Points on a hilly landscape, in no order, each with its height.
From any point a climber steps to the highest of the 2 points nearest to it. It stops when none of these is higher. Distance is the straight distance between rows; heights are no part of it.
Z432: [  5   3   3 -19   3 -11 -14  -8 -15  -5  -3  -2  -1   6  -3   5   8 -11
  -9  -1   3 -14  12 -13 -24   6 -11 -17   0   2  25  35  -3   7 -16 -12]  height 11.1
Z310: [  1   0  18  11   7   4   2  -4 -12   1 -10 -15   8  -6   2   2 -22  -2
  12  -4   5  12   0  12  10 -31   2 -25  -7  -2   7  -5  13  11   3 -13]  height 36.0
Z936: [  9 -16   4   1   0  12   7   6  15  -1   1   7   0 -11   6 -11  -8  -4
  -2 -14   9  17  -8   3  21   1  -9  23 -16 -14 -14   5   7  15  -6  -5]  height 13.5
Z417: [ -5  -2 -15   1  -3  -1   2  -3   2  -2   3   0  -2   8  -3  -4   5   3
   5   9 -15 -11   1   6  -2  14   8  14   1  15  -9  -7  -5 -12  10  15]  height 41.6
Z155: [  1  -8 -11   9  -6 -14   8   1  -5  14   9  11   8 -10  -6  12   5 -16
   2   3   0 -19   0   5   2  -3  14  -6  -4   6 -20  -7   9   0   4   9]  height 54.4
Z386: [ -3 -10  -3 -21   4  10  -6  -8   0 -16  -5 -18   3   9   4  -7  -2  -2
  19  -9 -16 -18   4  10  -3   9   3  17 -18  18   2  17   4  -1   4  12]  height 53.1
Z713: [  8 -14  -3 -12  -2  -8   0  -3  -1 -14  -4 -14   7  -4   6   2  -7  -7
  21 -13 -10 -12   4   8   1   4   9  11 -10  11  -1  24   7  -2   6   7]  height 47.2
Z742: [  4  -7  12   1  -2  -9 -12   8  12  11  -5   1  -6 -14   9  -4   8  -1
  -3   0  36  18  -7  -7   9  -3   2   3  34 -13   7  14   3  10  -5  -2]  height 25.1
Z635: [-10  12  -1  19   2   6   2  -7 -11   8   1  -2   2  11  -3  -2  -2   9
  -3  22 -11   2   0  10  -4  -2   3  -8   7  13  -7 -31   1  -5  10   5]  height 47.6
Z848: [  3   8  -7   7  -8 -20  -4   0 -16   9   2   5   1  -1   2   7   3   8
  11   5 -12  -5   9   2  -6   2  13  -9  22   4   9   4  -5  -6  10   1]  height 6.0
Z932: [  1 -20  -9  -2  -1   2  -3  -8   6  -1   5  -5   9  -4  -2  -4   1 -19
   8  -1   6 -11  -4   9   6   0   7   8 -13  12 -15  11   8   9   2   6]  height 73.6
Z292: [ -5  24  -5  -9   4   1  -6  -2 -10   9   1   8  -4  11 -12   3   6   0
 -23  15   9   2   2 -17 -18   1 -16 -20   6  -8  20 -14  -3   0  -9 -13]  height 10.2
Z685: [ -4   6 -23  -6   3  -4   0   2   4   6  14  16  -2  10 -11   9  14 -15
 -19  15   8 -21   2 -13 -13  21  -2   3  -4   8  -7   0 -11  -5 -13   7]  height 31.5
Z317: [-10   7 -11 -10   9  10   1  -9   0   5  10  10   3  10 -15   5   8 -17
 -20  15  13 -16   2 -10  -9   2 -16 -13 -22   6  -8 -15  -4   4 -15  -4]  height 62.1
Z80: [  4   3   7   4  -1  -6 -12   9  15   0  -3   1  -9  -4  10  -7   3   7
  -3  -2  21  19  -6  -6   6   3  -1   7  33 -13  15  14  -5   3  -5  -5]  height 27.5
Z511: [  8 -14  13   4   4  15   2  -6   3  -8  -7 -11   9  -8   7  -9 -22  -3
  13 -12   2  15  -4  13  18 -16  -5   7 -20  -6  -3   5  12  17   1  -8]  height 43.4
Z341: [  1  -1  10  -9   4  -3 -18 -13  -7  -2  -3  -9   1  -1  -2  -3   4 -11
   1   3  20   6   6  -4  -3  -6  -6 -20   8   2  19  19   4  15  -7 -15]  height 9.9
Z615: [-10  -7   6  10   8   7  -5 -10  -9   5  -4 -18  11   1  -1  -1 -12 -12
  16   8   4  -1   3  21   4 -18  10 -12   0  16  -1  -4   7  12   7  -4]  height 47.5
Z614: [ -9   5   5   6   1   8 -18  -6   6  -3  -2  -8  -5  11   5 -15   6   9
   0  12   7  14  -1   4   2   7  -1   7  26   3  12  -2 -11   3   1  -2]  height 24.0
Z999: [ 12  -1   9  -7  -3 -17   1   1  -5   7   0   7   3 -20  -2  12   4 -11
  -9  -5  27   8  -1 -15   0 -11  -4 -21   6 -14   3   8  11   6 -12 -11]  height 14.6
Z111: [-13  13   3  -5  10   6 -19 -13  -6  14   4   0  -1   8 -10  -7  11 -10
 -17  28  31   0   2  -6 -10   0  -4 -15  17   6   6 -13  -6  11  -5 -10]  height 11.6
Z245: [ 15  -8  -4 -12   2 -17  -2   2  -1  -6   9   4   3 -10  -5  18   6 -18
 -10  -7  20 -11   3 -20 -11  11  -3  -4   5  -2   5  35   4   5 -20  -3]  height 12.5
Z431: [  6  14   1  13  -6 -12  10   9  -2   7  -2  15  -5  -7   0   6  -6  13
  -6  -3  -8  10  -2  -6   5  -6  -3 -11   5 -13   2 -18   2  -9   2  -4]  height 33.7
Z279: [ 13  -5  -4  -8  -5 -10   6  -1  -4 -12   0  -2   5  -7   2  10  -8  -7
  10 -13 -10  -8   5  -3  -1   0  -1  -5 -17   1  -2  15   8  -3  -1  -1]  height 42.7
Z778: [ -3  15  -4  12  -1   4  11   4  -3  -4   0   5  -5  12  -2  -2   1  25
  -5   8 -30   4   0   0  -7  11   1   9  -3   5  -4 -27 -10 -20  10  10]  height 38.9
Z294: [ -1 -17   3  15   0  -8   9   4  -8  17   1  -4  15 -18  -4  12  -7 -19
   9  -1   6  -9  -6  15  11 -24  18 -14  -3   3 -20  -6  18  11   6   6]  height 33.6
Z243: [  7   3   5  -1   3 -10   4   2 -17  -7  -9 -14   9  -3   4  11 -14   6
  21  -9 -22  -6   8   8  -4 -11  10 -12  -7   4  17   7   5  -4   8  -2]  height 60.4
Z100: [  7   1  12  -7   4  -6   2   3   3  12  -3   6   1 -14  -3   2   2  -8
 -12   0  39  16  -6 -17   5 -15 -10 -16  -2 -15  -1  -8   8  10 -12 -11]  height 15.8
Z129: [  6   4 -19  -2 -10 -20  10  10  -3   3   6  15  -6  -2  -5  12   1   5
   1  -1 -17 -15   6  -6  -7  12   7   3   2   4  -9   1  -5 -18   6  11]  height 72.6
Z10: [ -7  -9   4   9   0   8 -13  -4  15   2  -1  -6  -2   1   6 -17   4   0
   4   8  18  16  -5   9  15   4   2  16  22   4  -1   3  -5  10   3   0]  height 27.0
Z337: [ -3  -9 -14  -6   1   5   2  -4   2  -7   0  -7   1   8  -1  -6   0  -2
  13   0 -15 -13   0   9   1  13   8  19 -12  17  -8   2   0  -6  10  13]  height 46.4
Z336: [ -2  13   0 -10   1  11  -2  11  14 -18  -1  -3 -14  17   1  -6   4  23
 -10  -8 -12   7  -4 -10 -12  17  -7  19   8 -12  20   9 -20 -15  -7   3]  height 19.9
Z564: [  3  18  15  10  -1   6   4   5   4 -10  -5   4  -9   5   7  -8  -4  25
  -8  -9 -12  21  -3  -5   2  -2  -9   3   2 -17  17 -14 -11  -5   2 -14]  height 7.7
Z792: [  2  10  -4  19  -8 -10  14  14  -1  14   1  21  -7  -7  -1   7   0  13
 -11   2 -11   6  -3  -5   7  -2   1  -5   9 -11 -12 -26   1 -13   8   5]  height 31.4
Z944: [ -9   1 -11   0   2  -2 -14   0  10   4   6   4  -5  11  -3  -4  13  -4
 -10  19  16  -1  -1  -4  -4  19   2   8  23   7   2   2 -11  -1  -4   7]  height 14.9
Z779: [ -2 -22   6   5  -5 -10  -3  -4   1  19   7   2   9 -23  -1   4  13 -24
   3   2  25 -11  -4   5   9 -13  19  -4  11   0 -23   5  15  13   3   6]  height 16.9
Z724: [  6 -13  10  -4   1  -6   4  14  17  12  -1   8  -3 -20   8   5   9  -8
 -11  -6  40  13 -11 -15  10  -3   1   5  20 -23  -6  14   8   9  -9   2]  height 22.1
Z132: [ -4   7 -10 -26   6  10  -5   3   3 -10   4  -1  -7  20  -4   6   6  -6
 -13  -4   0 -17   1 -15 -22  16 -21   2 -11   1  16  23  -9  -6 -18   4]  height 70.9
Z917: [  9 -19   6   1   1   5   9  15  22   5   1  12  -3 -15  11  -6   0  -6
  -9 -14  23  20 -12  -3  19   3  -7  27   1 -22 -14  12   8  15  -9   0]  height 16.2
Z797: [ -3  -3   1   8   3   9  10  -3   1  13   2   9   4  -4 -11  -3  -6  -9
 -11   7  16   5  -8   0  14 -15  -5 -11 -19  -1 -23 -29   8   7   1  -1]  height 20.8
Z627: [  1   1  -2 -11  -2 -15  -8  -3 -12  -5  -5 -10  -2   7   3   1   2   9
  21   0 -18 -15  12   8 -11  10  18   5  12  15  13  20  -7  -8  11   7]  height 3.5
Z545: [ -5   8  11   4   6  -1  -4  -9 -10  18  -2   3   2  -3  -9  -2  -3  -6
  -7  15  28   7  -1  -4   4 -21  -2 -27   2   0  -6 -25   5   8   0 -11]  height 25.2
Z560: [ -6 -12  -2  12   8  -5   3  -5 -15  13   2 -10  16  -6  -7   8  -9 -21
  10   9   3 -17   2  20   3 -19  18 -14  -7  18 -12  -6   8  13   4   1]  height 40.6
Z457: [ 15  13   6   6  -8 -18  11  15   0   1  -3  15  -6 -15   5  10  -7  14
  -6 -17  -6  15   0 -12   4  -9  -5 -13   7 -23   9  -4   4  -9  -1 -11]  height 35.6
Z532: [  3 -11  12  -2   1  15  -8  -7  11 -11  -5 -10   3  -3  10 -15 -10   0
  11 -10   8  18  -2   9  16  -5  -6  12  -6  -5   4  12   3  15  -3  -9]  height 48.9
Z133: [ 11   9   1   5  -3 -16  11  13 -15  -8  -9  -4   3  -5   5  13 -16  19
  18 -14 -29  -5   5   3  -2  -8  15  -8  -3  -5  13   0   1 -16  11  -1]  height 55.5
Z665: [ -1  26  -4  -4  -5  -3   0  -1 -16  -2  -2   6  -7  11  -6   2   1  16
 -11   3 -21   2   6 -12 -19   0  -9 -19   3  -8  21 -14  -7 -12  -1  -9]  height 9.0
Z305: [ -7   8  16  -3   1  24   0  -1   1 -16  -8 -12  -5  15   8 -13  -1  31
   3  -9 -27  10  -4   5  -2   4  -8  21 -10  -3  12  -9 -14  -6   3  -2]  height 5.9
Z233: [ -9  11  -4  17   0  10   8  -3  -2   4   2   1  -1  15  -2  -5   2  16
  -9  20 -20   6  -4   4  -5   9   0   7   0  11 -14 -35  -5 -12   9  10]  height 42.6
Z168: [ 11  -9  -5   5 -13 -18   7  13   6   1   3   5  -4 -14   7   7   0   4
  12 -14 -11  -4  -1   3   5   6  16  10  13  -4 -10  14   3 -11  11  11]  height 57.2
Z537: [  4  15  -5  -1   0  -1  11   0 -12  -7  -4   5   0   7  -4   9 -11   7
  -1  -5 -24  -7   4  -5  -6  -5  -9 -18 -22  -2   6 -15   3 -11   1  -2]  height 60.6
Z468: [ -7   9   6  12   8  -1   4  -6 -22  10  -4  -6  10   4  -8   8 -14  -5
   4  13  -1  -4   3   9  -2 -22   3 -31  -5   8   1 -20   7   7   5  -8]  height 29.0
Z718: [ -3 -13  -4   8  -2   8  -3   2  17   0   3   1  -2   0   6 -15   4  -1
   1   2   8  12  -8   8  15  10   2  25  10   2 -11   0  -3   5   3   6]  height 30.7
Z585: [ -6  -1 -11  -1   2  20   5   0  13  -7   4   3  -4  15  -1 -13   3   8
  -9   5 -12   7  -5   0   2  18  -9  25 -13   5  -9 -13  -9  -6  -2  10]  height 22.5
Z128: [ 20   5   1  -3 -12 -21  11  15  -2  -1   1  12  -5 -22   4  17  -3   4
  -6 -19   1   9   2 -18  -2  -4  -1 -12  12 -23   6  13   8  -8  -7  -6]  height 37.4
Z814: [ -6  12   8   5   5  -4  -5 -13 -22  15  -1   1   4   2 -10   3  -3  -8
  -4  17  11  -3   7   1  -2 -18   2 -31   1   7   1 -17   5   8   4 -12]  height 27.1
Z106: [  0   9  -2  -3   6   7   2   8  16   0   0   7  -5   6  -1  -5   2   3
 -16   2  21  15  -8 -13   2   5 -15   5   6 -15  10  -4  -5   2 -11  -5]  height 18.8
Z870: [  2  14 -14  -2  -5 -14   9   1 -15   0   2  12  -1   5  -6  13  -1   5
  -1   4 -22 -16  10  -6 -12   4   0 -13  -8   5   1 -11  -3 -11   4   3]  height 65.0
Z966: [  0  -8   5  -4   1  13  -7  -5   9 -15  -6 -12   1   4  10 -14  -4   5
  13  -7  -4   8   0   7   8   3  -4  14  -4   0   6  12  -3   4   0  -2]  height 53.4
Z387: [  8  -3  -1  -8   2 -15  -4   0   0   4   6   8   3 -10  -6  10   9 -17
  -9   2  26  -5   2 -14  -4   2  -2 -11   6  -2   0  16   5   7 -16  -6]  height 13.4
Z235: [ -1   1   4 -15   2  -1 -17 -10  -8  -7  -3  -9   0   7   0   1   6 -10
  -1   2   6  -6   8  -5 -14   1 -10 -15   2   4  22  23  -2   7  -8  -9]  height 10.6
Z123: [  7   9   6   6  -7  -9  -5  11   9  -5  -2   3 -10  -3   9  -4   0  17
  -1  -6   2  16  -1  -6   1   4   2   5  26 -14  18   7 -10  -7   0  -6]  height 29.6
Z165: [ 13  -7   7   6  -4  -4   8  18  17  -7   0   9  -6 -13  13  -4  -7  10
  -1 -24  -6  16  -5  -3  16   8  -3  28  -1 -22  -5  11  -4  -2   1  -3]  height 3.6
Z630: [  8   0  14  15  -4  -1   9   8   8  -3  -6   7  -1 -11  11  -4 -10  12
   4 -17  -8  19  -5   2  17  -6  -2  10  -2 -17  -1  -5   0   1   5  -8]  height 5.3
Z332: [ -8  -6   3 -13   1  12 -14 -10   2 -14  -6 -19  -1  10   7 -11   2   3
  18  -3  -9  -6   3   9  -1   6   1  12   0  12  10  17  -5   0   5   5]  height 58.5
Z169: [-15  -1  11   0   6  26 -12 -16  -7  -6  -8 -24   2  13   8 -14  -4   5
  15   4  -6   7   2  17   1 -10  -6  -1  -2  12  11  -2  -2  10   4  -4]  height 59.9
Z645: [ -7   0   0  -2   5  -3 -17  -4   6  13   5   4  -1   0  -6  -4  14 -11
  -8  19  33   1  -2  -5   2   4   2  -4  20   3  -2  -1  -3   9  -5  -2]  height 13.1
Z355: [ -5   2  -1  -3   1   7 -13   6  16 -14   0  -6 -11  16   5 -11   8  19
  -1   2  -4   8  -2  -1  -6  21   1  24  21   0  14  14 -21 -10  -2   8]  height 18.4
Z760: [ -4   5  -6   3   5  13   5   8  17  -5   3   6  -8  12   3 -10   3  10
 -14   2   2  14  -6  -5   4  16 -13  22   1  -6   2  -7 -11  -3  -6   2]  height 20.5
Z79: [-10   0  10   0   4  26  -4  -4   7 -13  -4 -12  -3  17   9 -20   4  24
   4  -1 -19  12  -4   8   0  14  -5  31  -4   4   5  -6 -14  -2   2   5]  height 4.9
Z479: [-18  -1   6  -9   4  30 -16 -17  -4  -7  -4 -23   1  17   5 -17   6   3
  11   5  -8  -2   0  14  -4   1 -12   7  -4  17   5   1  -5   6  -1   4]  height 65.1
Z192: [  0  24   6   1  -5   4  -1   3  -6  -8  -7   0  -9   9   1  -3  -1  23
  -9  -2 -18  11   1  -8 -11  -2  -7  -8   6 -13  25 -14 -10 -11   0 -12]  height 8.5
Z669: [  0   1  12  17   5   0  10   3 -10   9  -8  -1   7  -7  -3   4 -18   0
   4   1   3   8  -3   9  13 -28   3 -24  -6  -1  -5 -21  13   6   5  -4]  height 32.6
Z990: [ -7   1 -14   6  -3   0   2  -4   4   5   7   8   0   7  -8   0   7  -4
  -5  14  -4  -8   0   1   0  11   2   5  -1  11 -15 -17  -3  -6   4   9]  height 37.5
Z458: [ -5  -5 -13  -4   3   5 -11   7  19  -7   6  -1  -8  14   0  -8   8   3
  -6   7  10   2  -4  -4  -3  24   1  23  21   4   6  17 -16  -5  -5  13]  height 16.7
Z764: [-18  -3   1 -13   6  25  -7 -18  -9  -2  -2 -15   4  15  -2  -6   2 -10
   7   4  -7 -15   2  11  -9  -4 -13  -3 -20  19  -3   0   1   8  -2   2]  height 72.5
Z942: [  3  -3 -15   8 -12 -18  13  10  -3  13   7  18   0  -9  -4  13   5  -3
   0   0 -12 -14   0   1   1   3  11   0   3   0 -20  -8   5 -11   8  12]  height 63.2
Z219: [  5 -21  -2   9 -12 -11  -1   8   9   6   2  -2   1 -16  12   1   7  -4
  15  -9   0  -3  -3  12  10   1  21  16  21  -1 -14  17   7  -1  13  14]  height 48.1
Z737: [  3 -12  10 -12   4   4  -7 -19  -7 -10  -2 -15  11  -2   0   3  -3 -22
   7  -5  10  -5   6   3  -1 -10  -7 -15 -19   8   5  20  11  16  -8 -12]  height 81.8
Z557: [ -6  -4 -20  -1  -1  -4   3  -5   4   5  12  13   2   3 -12   5  12 -15
 -11  12   2 -24   2  -5  -5  13   2   4 -11  13 -17  -9  -3  -4  -3   8]  height 34.0
Z267: [ -1  -1  11   2   5   5   6  -4  -3  15   0   7   3  -7 -12  -2  -7 -10
 -11   6  29   7  -5  -4  11 -25  -7 -23 -18  -4 -19 -25   9  10  -4  -8]  height 22.9
Z164: [ -9  -8 -10   1   6  12   4 -15  -3   4   9   2  10   5 -14   0   1 -23
  -4  10   3 -22  -2   7   1  -6   1  -6 -30  17 -23 -16   4   8  -2   3]  height 13.8
Z820: [  7 -14  11   6  -6 -10  11   7   4  15   0   8   3 -26   4   9   3  -9
  -3  -9  17   5  -5  -3  13 -16   6  -9   3 -15 -18   0  19   7   2   3]  height 22.4
Z631: [ -9  -8  -8  14   7  13  11  -8  -4  12   9   4   9   2 -17  -3  -7 -15
  -7  13   4  -9  -9  11   8 -13   5  -6 -25  12 -31 -30   9   6   4   7]  height 17.0
Z728: [  3 -17  -8  -4  -4  -2  -8   4  15 -10   1  -6  -3  -3   7 -11   1   0
  16  -9  -4  -2  -2   8   8  15  13  30   7   7  -7  22  -3  -5   7  13]  height 32.5
Z822: [ -1 -20  -8  10  -7  -3  -2   3   9   3   1  -6   3  -7   7  -8   3  -3
  16  -3  -5  -3  -6  19  11   6  21  26  13  10 -14   8   1   0  16  15]  height 39.5
Z32: [-16   8   4   4  12  15   1  -5 -21  -1 -10 -23   7  13  -1   2 -11   4
  14   8 -24  -9   5  16 -10 -13   2 -13 -11  19   9 -14   0  -1   6   3]  height 59.4
Z951: [ -2   6  -9 -21   3   3  -2  -3   1  -6   4   3  -2  12  -7   8   7 -11
 -15   1   3 -16   5 -15 -18   9 -17  -9 -16   0  10  12  -5  -2 -16  -3]  height 68.3
Z480: [ -1  25  -5  -3  -1  -7  -1  -4 -17   9   1  11  -4   5 -10   6   1   4
 -16  11  -3   0   5 -13 -14  -5 -11 -28   3  -5  12 -20  -1  -3  -3 -13]  height 9.7
Z103: [-11  13  -1  -1   0  13 -10  -7   3  -4   1  -6  -6  17  -1 -10  10  11
  -8  15  -4   6   1  -1 -12   9  -9   4  13   6   9  -8 -10  -5  -2   0]  height 22.2
Z738: [  5   6  21  12   3   5   5   8   7  -8  -6   7  -5  -3  12  -8 -11  18
  -5 -17  -3  29  -7  -2  17  -5 -10  13  -5 -21   9 -10  -6  10   1 -17]  height 6.5
Z486: [ -4 -15   4   9  -3 -14 -10  -8  -7  21   6   2  10 -14  -4   5  13 -21
   7  10  21 -15   1   9   4 -10  20  -9  15   9 -14   6   7  14   5   2]  height 14.4
Z637: [  2  13  17   6  -1  14   4   5   1 -18  -9  -4  -7   9   8  -6  -7  33
   0 -15 -29  13  -3  -1   1   0  -4  12 -11 -13  16 -13 -13 -11   7  -9]  height 6.8
Z555: [  2 -22   9  17  -2  -3  15   9   1  19  -1   4   9 -23   3   7  -4 -14
   2  -9   6  -1  -9  11  17 -24  17  -5  -2 -12 -25  -8  24  11  10  11]  height 27.4
Z628: [  2   0   7   0  -2 -15 -20  -9  -9   6  -2  -4  -1  -3   1  -2   6  -4
   8   8  14   4   8   1  -2  -2   6 -15  26   4  17  17   0   9   2 -11]  height 8.8
Z736: [ 13  -3  -5 -16  -3  -9  10  10   9 -19  -1  -3  -6  -4   2   4 -10  16
  13 -25 -24  -9   6  -2   0  14  10  22 -15  -3  -5  18   0 -21   8   9]  height 63.6
Z558: [ 16  -4   2  -2  -9 -16   6   5  -3  -6   1   2   4 -17   4  13  -6  -4
   7 -14  -2   3   2  -6   3  -6   0  -9   0  -9  -2  14  11  -3  -3  -3]  height 40.0
Z519: [ -9  -2   6  10   0  19  -7  -4  11  -8   0  -8  -3  15   9 -22   7  21
   1   9 -11  16  -5  10   3  16   4  33  12   8  -1  -9 -14  -2   6   7]  height 3.4
Z116: [  2   0  -1  -2   2   0   2   5  13   8   2  10  -1  -8  -2  -1   3  -5
 -11   2  22  11  -5  -9   8  -1  -9  -1   2 -10  -4  -6   3   4  -8  -5]  height 17.5
Z438: [ -3   3   4  -1   9   0   5  -2 -25  -2 -10 -16   8   4   0  11 -16  -4
  15  -1 -22 -14  10  13 -11 -17   4 -22 -18  12  14  -1   5   2   5  -3]  height 66.3
Z258: [ -2  11 -11  -3  -6 -16  -4   0 -14   1   1   1  -3   8  -2   4   4  14
   9   9 -20 -12  11   0 -13  12  14   1  18  11   9   2 -12 -12  10   7]  height 4.8
Z291: [  2  12 -12   1  -5  -5  12  13   8  -6   4  10 -12   9  -3   0   3  23
  -6  -1 -22   1   2  -7  -6  19   2  17   4  -4  -3  -9 -16 -24   5  10]  height 35.7
Z237: [  7  -2  -8 -12   0   6   9   9  12 -17  -1   1  -5   3   2  -3  -6  11
   4 -16 -22  -3  -1  -3   3  14  -4  22 -21  -4  -4   5  -4 -15   1   8]  height 70.7
Z885: [  5 -18  10   1  -8 -16   3   2   1  16   4   6   2 -27   3  11  16 -15
   0  -3  24  -3  -1  -5   7 -11  14  -9  17 -12 -16  10  17   9  -2   4]  height 19.8
Z20: [ -2 -10 -14   7   0  13   7   6  15  -1   5   8  -3   4   0 -15   3   3
  -7   3  -5   8 -10   7  10  20  -1  36  -7   5 -20 -10  -6  -2   4  12]  height 25.7
Z898: [  0 -15   0  -8   2   3  -9 -17   0  -3   3  -8  10  -2  -4  -1   3 -24
   5   1  13 -10   3   5   2  -6  -1  -6 -16  13  -6  14   7  16  -5  -5]  height 74.7
Z641: [ -3 -13  -1   9  -8 -16 -13  -3  -7  15   3  -3   7 -11   4   3  10 -12
  16   9  10  -9   4  14   3  -3  23  -3  29  12  -6  12   4   8   9   5]  height 11.7
Z581: [  9  -8  16   6   2   5   5  -4  -3  -7  -7 -12   9  -9   5   0 -21  -6
  12 -13   4  13  -1   9  13 -23  -5 -14 -15  -5   2   4  15  13  -2 -10]  height 39.2
Z364: [ 10  14  -9   0  -7 -10  15  22  14  -8   4  15 -16  -2   0   6  -3  23
  -9 -14 -15   7   0 -12  -4  18   0  14   7 -18   4   3 -17 -24   1   3]  height 33.4
Z775: [-16  14   6  15   9  18   1  -8 -19   1  -6 -18   5  14   1  -2  -7  13
   5  17 -22   2   2  15 -11 -10   2  -9   0  16   3 -27  -1  -3   9   5]  height 53.7
Z396: [  1 -10   9 -14   3  10  -7 -16  -8 -14  -7 -21  11   1   6   0  -9 -11
  18 -11  -5  -6   5   8  -3 -10  -6  -7 -20   8   9  22  11  10  -1  -6]  height 75.0
Z137: [-10   1  -7 -13   3   9  -5 -13  -8  -3  -1  -5   2  12  -5   1   5 -10
   1   6  -9 -20   6   2 -10   4  -9  -6 -20  15  -2   0  -2   2  -3   3]  height 66.8
Z348: [ -8  13  -3  -9   0  14  -4  -1   4 -11  -1  -5  -7  18   1  -9   8  16
  -6   2 -15   2   1  -3 -12  12 -12   8   1   1  11  -4 -13 -12  -3   3]  height 21.1
Z185: [ 18   5   4   6  -9 -16  16  16  -4  -9  -4   5   0 -12   6  13 -15  16
  12 -23 -24   2   1  -3   3  -5   7  -2  -8 -15   3   2   3 -17   8   0]  height 51.5
Z487: [  4   8  -7  -5   1  -2   9  -3  -5  -3   3   9   1   1  -9  10  -3  -7
  -9  -1  -1  -5   3 -11  -3  -4 -14 -19 -22  -4  -1  -9   5  -2  -7  -8]  height 56.9
Z70: [ -8   5 -12 -17   4   9   0  -9  -4  -2   4   5   1  13  -9   6  10 -14
 -14   7  -2 -22   5  -8 -16   6 -18 -10 -23   8   0  -2  -5  -1 -12   0]  height 65.5
Z568: [  7 -21   7   1  -2  -1  14  17  21  12   1  14  -3 -25  11   1  10  -9
 -14 -13  26  14 -11  -7  17   0   2  18   6 -28 -20   9  14   9  -5   7]  height 18.9
Z77: [  9  18  -8   1  -9 -15   4  19   7  -1   5  14 -16   1  -1   5  -1  19
 -12  -7  -4  10   2 -15  -9  11   1   4  23 -18  17   8 -13 -17  -4  -2]  height 31.6
Z981: [ -1 -18 -15   9  -4  -6   2  -3   4  13   9   6   7  -7  -6   2   9 -20
   3   3   4 -18  -6   9   4   1  15   9  -4  12 -26  -4   7   2   6  13]  height 58.4
Z849: [-10  -5  11  10   9  17  -4  -9  -7  -4  -9 -25   8   6   7  -9 -15   1
  20   3  -4   8   1  23   8 -17   6  -2  -2  13   6  -3   3  12   7  -3]  height 53.9
Z76: [ -9  18  -2 -10  12   3 -11  -3  -2  11   3   6  -1  11 -11   1  10  -8
 -22  20  30   1  -2 -16 -14   2 -12 -14  11  -4  15  -8  -5   6 -12  -8]  height 10.8
Z876: [ -1   7 -10  -8   7   7   9  -3   4   3   8  13   3   3 -16   8   1 -14
 -20   6  12  -5  -1 -15  -3  -3 -19 -18 -30  -4  -7 -17   4   2 -14  -6]  height 59.1
Z65: [  1   1  -9 -14   2  13   5   0   7 -14   1   0  -2   6   0  -2  -4   1
  -2  -9 -12  -4   1  -6  -1   7 -14   7 -24  -3   0   3  -2  -6  -6   2]  height 77.5
Z549: [ 11  -3 -10  -8  -9 -18   9  12   7  -8   2   4  -8  -7   2   8  -3   8
   7 -15 -16  -7   4  -5  -3  13  10  13   2  -1  -6  17  -4 -18   6   9]  height 64.3
Z390: [ 13  -1  -5 -18   0 -19  -5  -4 -12  -8   2   5   0  -1  -4  13   5 -12
  -9  -4   4 -17  12 -16 -22  11  -6 -11  -3   2  16  39  -2   2 -17  -5]  height 11.5
Z322: [  3   6   6   9  -6 -15  -9  -1 -10   8  -4   0   1  -7   5   2   0   6
  10   4   5   8   3   4   4  -8   8 -14  26  -3  11   1   3   2   7  -7]  height 7.5

Two climbers start at each pair of points below. Name the first point that both come to, or write never.
Z631 / Z116 -> never
Z457 / Z192 -> never
Z738 / Z431 -> never
Z645 / Z486 -> never

Where does a climber stop that starts at each point below?
Z557 -> Z332
Z627 -> Z718
Z779 -> Z764
Z630 -> Z718
Z76 -> Z718
Z305 -> Z718
